Each row is a point on a tangle of strands that fork, close into loops and nearly touch. The rows are in no order.
Points whose rows are less than 104 apart are linked; no others are. Some points are linked to none.
q_853: [ 23 -28 -17  24 -10  12   2  38 -13  -3   1  34   3 -19 -50 -38  16 -34
 -35  22  10  19 -21   7]
q_227: [ 10  32  12  10  -5 -23   8 -30  11 -42 -34   5 -24 -20 -47   8   0  18
  32  -4 -17  55 -22 -53]
q_82: [-43 -73 -46 -11   1   7  21 -10 -12  21  -2 -46  15  44  46  33  18 -28
 -16  16  17 -43  22  38]
q_517: [  5  48 -11  -2  -2 -16  -1  17   3   7 -31 -36   2  -3  12  18  20  38
  10 -35  35  17   7   0]
q_961: [  4  -7  14 -28 -26 -22  27 -30 -33 -43  28 -20 -13  46  43  38  10  -2
 -18 -25 -14   6  23 -12]
q_830: [ 20  36  27   4   8  16 -20  27  -4 -32 -17   8  57  15 -28 -22 -14  16
 -24  41  24   4 -54  44]
q_395: [ 28  17  17  14 -37 -18   5  20  18  44  28  44 -52 -37 -29 -15   8 -14
 -62 -26  16  -9  46 -51]
q_567: [-15 -16   9  11  13  23  29  32 -21  12  63 -16  15  50  -8  -1  35 -10
 -62 -28 -21 -27  25  28]
q_454: [ 15 -29   6   7  12   7 -49 -30  18  51  -3  20 -11 -41  21 -46 -45  10
  -7 -13   9   4  13  12]
q_799: [-20 -31   5  -3 -10 -22  15 -28  34  48  -6 -26  -8 -30  49   5 -20   1
   9 -26  -3 -11  17   3]
q_716: [  0  13  15  12  28  12 -19  -1   2  39  16 -18  33   7   4 -25   1   7
 -12   8   5 -41 -11  43]
q_746: [ 24  92  51  28  -2  -2   4  17  -1  -5   4 -11  12  10 -25 -10  24  24
 -23 -13  12   8   1 -36]
q_186: [ 17  13 -20  48  28  21 -27  60  39  40  -5  49  15 -45 -49 -36  -7   3
 -20  23   7 -14 -43  -2]
q_939: [ 28  14  25  -6 -41 -43  27 -21 -13 -54  -2  23 -23  -4 -26  13  22   5
   8  -8 -18  40 -12 -51]
q_156: [ 35  -2  35   2 -29 -20  32 -24 -39 -61  17   4  -3  36  -5   8  42 -17
 -25 -19 -14  22  17 -22]
q_393: [ 21  40  -6 -15  -3   8  18   8 -19 -95 -61  28  13  23 -35  23  12  37
  32  12  10  58 -16 -25]
q_964: [ 28  57  11  26 -13  15 -35  18  14  16  -6  46 -39 -31 -68 -18 -14  -5
 -14  -1  17  13  -2 -73]
q_900: [-29 -24 -10 -12   1 -34  -1 -33  38  44 -28 -25  12 -30   3  13 -15  11
   4   3  13 -26 -21  28]
q_928: [-26  21  11 -28 -16 -28  21 -39  21   2  -6 -20  -4  -9 -21  44  -1   3
  32  -6 -16   0  -3 -17]
q_56: [ 22  29   7  21  10 -11 -15  20  20  38 -21 -14 -13 -39  22 -35   5  27
  -3 -34  19  17  13  -7]
q_790: [-18 -20 -35 -32  -2  24 -32   5 -10  27  42  20  -7  13  43  21 -22  -6
  43  -7 -33 -23  -2  27]
q_103: [-11  35   6  13  -4   9  17 -16 -29  18 -20 -39  14  51 -41   5  46  -1
  -1 -19  22 -11  19  -9]
q_721: [ -3  12  24   6  24   4 -24   6  -4  12  10 -10  69  30 -35 -17  -2   4
 -14  50  19 -48 -43  54]
q_365: [  3  34  19   0  34   9 -19 -22  10  37  23 -33   3   5  43   4 -12  25
   2 -22  -8 -32  21  24]
q_927: [ 26 -13 -20  26 -18  -3   6   3 -29 -29 -34  22 -28  -8 -45 -17  35 -25
  -3 -12  15  50  -3 -53]
q_585: [-26 -29 -32 -21   5 -12   9   0  10   4 -42 -30  37   1  14  17   1   9
   8  13  40 -18 -25  47]
q_344: [ 24  -7 -21  10 -21  14 -20  67  26  39  60  59 -13 -50   0 -11   8   2
 -36  -5 -13 -30   8  10]
q_551: [-40 -88 -18 -18 -14   6   5 -32 -21   3  17 -42  -9  52  81  43   0 -33
 -27   2   2 -20  37   0]
q_136: [ -41 -102    7   -4   -6   14  -30  -22  -13   37   36  -26    4   14
   82   18  -16  -17  -40    0  -20  -25   56   21]
q_843: [  1 -24 -12  12  -2  30  -1   5  -4  40  30  31 -38 -14   6 -46   8 -29
   6 -32 -26   1  46 -10]
q_54: [-37   0 -24 -33  14  -8 -15 -39   8  -5 -13 -13  22  20 -18  33 -20  -6
  46  64  12 -49 -28  34]
q_343: [ 18 -54  21  19  -7  -8 -11   5  30  34  -2  35 -23 -68  52 -53 -42  -5
 -12  -4 -16  36   0  -4]
q_354: [ -5 -56 -23 -12   3  20  12  42 -12  -1  -5  -8  16 -11  80   7  -8 -15
  32  -5 -18  12   0  39]
q_449: [ -4  -3  13  -8  27  24 -11 -41 -14  30  52 -23 -15  24  60   1 -30 -10
  12 -23 -36 -41  46   3]
q_59: [ -1  23   8 -10   4  18   8 -24 -21 -32   1  -4  24  39 -36   0   2 -18
  25  30  -6 -10 -19  19]
q_609: [-49 -40 -25 -30  -4   0 -20 -28  12  42  53  -4  -6  22  19  44 -19  -1
   3 -10 -27 -55  11  18]
q_657: [-36  44  25   2  38   8 -11 -40 -10  29   2 -35  16  55 -47  15  10 -14
  35  35  -2 -66  17  -6]
q_852: [-17 -42  -2  20  15  21 -17  -5  15  86  37  12   5  -7   6 -51  15  -4
 -42 -17 -24 -42  63  24]
q_594: [ 12  10  12 -10  12 -26  54 -10 -16 -46 -40 -45   6   1  50  13  13   3
  25 -13   2  19   5 -11]
q_383: [ 14  21   5 -24 -16  -4  -5 -46 -45 -76 -54  -1   7  37 -22  35  23  20
  18  11  19  38   2 -24]
q_886: [-41  -4   8   1  38  15  -9 -44 -20  26  24 -38  11  84 -26  16  19 -32
 -14  31   2 -82  26  14]
q_403: [ 23  19  10   2  -6   9 -31  17  32  24  50  40   0 -36  -5 -17 -17  17
 -18  -2 -20 -22 -15  19]
q_221: [ 17   8  -2  11 -30 -17 -13   6  33  16   2  61 -65 -57 -38 -16 -16 -16
 -17 -16  15  20  10 -63]
q_934: [-37 -37 -31   0  22  10  20   6 -12  31  35 -38  15  45  25  17  21   4
 -38 -14  -2 -50  23  44]
q_360: [ 33  17 -11  12 -25  -8 -18  74  16  17  35  47 -49 -61   5   5  -4   2
 -52  -6  29 -11  25 -32]
q_433: [ 11  -6  17  -1  12 -25   5 -36  17   8 -34 -20 -24 -37  52  -5 -33   3
  39 -29 -10  23   6 -28]
q_232: [ -1  21  25 -29  -8  -2   7 -49 -28 -50  14 -33  20  69  18  47   2  -2
 -34   6  12 -23  14  14]
q_4: [ 38  19  14   4  15  -5 -11 -13  -6 -31   1  -4 -28 -15  37 -21 -28  -1
  26 -19 -13  32  -2 -21]
q_275: [ 25 -16  22  14 -17  10  26  35 -10 -14  55  30  -5 -14 -18 -38  20 -37
 -44   3 -21   8   6  12]
q_689: [ 16  72   3  -5   3  16   4  33 -21 -47 -56   6  25  31 -34  13  34  45
  14   2  29  37   0 -10]
q_894: [ -7 -40 -35  12  -2  35 -32  42  -1  56  45  34  -8 -18   9 -35  15  -1
  -9 -10 -27 -30  26  20]
q_100: [-25   3 -40 -17   0   4  24  10 -23   9 -14 -21 -17  26  11  28  19 -10
  49 -25  -9   7  13  -2]
q_867: [-18  37  29   6  13   0  -7 -85 -10  -1 -17 -34   4  39 -50   7   4 -13
  31  17   1 -26  10 -37]
q_467: [-42 -15 -32 -18  11  -4   8 -11  16  26  19 -17  18  24 -12  39  -1  -9
  32  24 -14 -70  -5  32]
q_571: [ -9  12 -49 -14  12  26 -10  28  -8  15  -1  12 -10   0  13   1  -8   8
  57  -5 -15 -10 -11  24]
q_797: [ 24  12  -5 -12 -20   6  30  39 -23 -47  51  29 -11   7  -1  -5  10 -19
   7  -2 -37  10   0   8]
q_461: [  5 -55 -25   9  -8   6  10  45   3  -5   0  19   7 -31   1 -30   1 -14
  -2  15  -6  17 -32  29]
q_916: [ -5  22 -28  -6 -30  -1  -7  28  17 -13   2  40 -25 -21 -63  10  -2   2
  17  11  -2  29 -37 -20]
q_72: [  6 -21  -2 -17 -14   7  18  18 -42 -27  39  -7 -32  40  87  23   6   0
   6 -39 -25  23  42 -14]
q_130: [  3  33  19  35  27 -14  -8 -22  37  17 -41 -13  -6 -32 -23 -29 -24  23
   8 -14  15  26 -18 -27]
q_658: [  5  29  23  -3   8  -2   6  23  15 -59 -35  19  40 -11 -39   2 -22  19
 -16  42  16  43 -59  10]
q_792: [  8  38  -5   0  -4  19  22  24 -48 -36 -23 -19  22  49  -7   5  50   7
   0 -20  27   9  21   6]
q_527: [-15  -4  10   3   0   8  -7 -38 -31   1  22 -32  20  71 -25  17  29 -21
 -38  -4  18 -27  21  14]
q_126: [  0 -60  -7 -23 -38 -21  -2  14 -18  -9   0   4  -8  -3  56  12  -8 -18
  13 -10  -9  35  -6   6]
q_152: [ 37 -23 -15  13 -19  -6 -12  12 -16 -53 -15  48 -27 -18 -14 -23 -16 -17
  -7  10  10  66 -27 -30]
q_410: [-19 -20 -28 -30  -3 -11  24 -11 -12 -53 -60 -15  30   6   5  31  -7   3
  30  18  32  20 -32  20]
q_925: [ -2 -12 -22  -8 -23  -7 -14  41  -4  28  26  -4 -24   1  48  15  16  14
 -28 -41   0   7  29  14]
q_574: [ 13   3  -4  -1   9 -25 -14  26  43  -2  -4  20  -4 -54  35  -6 -41  37
   2  -4  -1  30 -37   8]
q_154: [ 35  30  25  22   8 -19   6  23  27 -13   9  29 -37 -54  20 -26 -39  12
  -2  -4  -5  38 -18 -32]
q_666: [ 27 -11 -23  44  41  38 -32  33  12  20  -7  27   3 -32 -12 -62 -24  -3
   6  17 -10   4 -26   8]
q_717: [  4 -79 -11   6 -22 -16  12  24  12   4 -19  15 -18 -49  42 -27 -18 -23
   4  -3 -11  51 -15  -5]
q_980: [ -6  19 -18   0  -4 -16  35  42  19 -36 -38  19 -16 -23 -36   5   9  12
  22   5  -3  58 -29 -24]
q_226: [ 19  24  18  24   7  16 -30  53  27  32  29  36  42 -28 -28 -36   0  15
 -37  23   2 -40 -46  22]
q_269: [-29  -5  -9 -41  -6  -6  21 -42  -6 -51 -27  -1  24  32 -38  44  -7  -6
  35  47  15 -14 -25  14]
q_589: [ 24 -16 -27  19 -24   8  15  36 -16   8  -3  24 -51 -26  -7 -26  27 -31
   4 -25  -5  27  32 -41]
q_745: [-14  17  30  -9   8 -33   0 -29  27 -40 -57 -19  36 -15 -40  23 -14  30
  -3  36  28  34 -50  -1]
q_442: [-30  51  22 -18  17  -2  36 -27  15 -28 -41 -43  31  -3 -39  34   5  22
  47  23  -5  -4  -9  -9]
q_545: [ 34  34  37  12   8   7  -1 -25 -12 -37  12  10   0   3 -25 -28 -10 -12
   3   5  -4  22 -20 -10]
q_890: [-18  24   2 -12  22 -20  31 -39   8 -30 -53 -66  23   3  20  32   9   9
  35  16  25 -14   9 -12]
q_994: [-15 -65  15  -2   4   9 -31 -39   8  58  42  -3   5  -8  45 -18 -23  -6
 -39  -7 -24 -38  42  43]
q_577: [-26  37  35   6  30 -12  -8 -42  36  12 -54 -36  17 -16 -48   5 -21  36
  27  29  11  10 -25 -22]

A tip is a point with one link. Name the tips that can be reached along the links from each point below, in the order of the rows.
q_59 | q_100, q_574
q_886 | q_383, q_867, q_916, q_72
q_186 | q_567, q_964, q_152, q_666
q_365 | q_517, q_928, q_449, q_594
q_126 | q_454, q_354, q_797

Name the points in between on the shortest way along the links from the first point to the second, in order.
q_154, q_571 | q_4 q_545 q_59 q_269 q_54 q_467 q_609 q_790
q_927, q_934 | q_589 q_843 q_894 q_852 q_994 q_136 q_551 q_82
q_689, q_980 | q_792 q_103 q_527 q_232 q_961 q_156 q_939 q_227
q_449, q_56 | q_365 q_716 q_721 q_830 q_658 q_745 q_577 q_130
q_551, q_964 | q_136 q_994 q_852 q_894 q_344 q_360 q_395 q_221
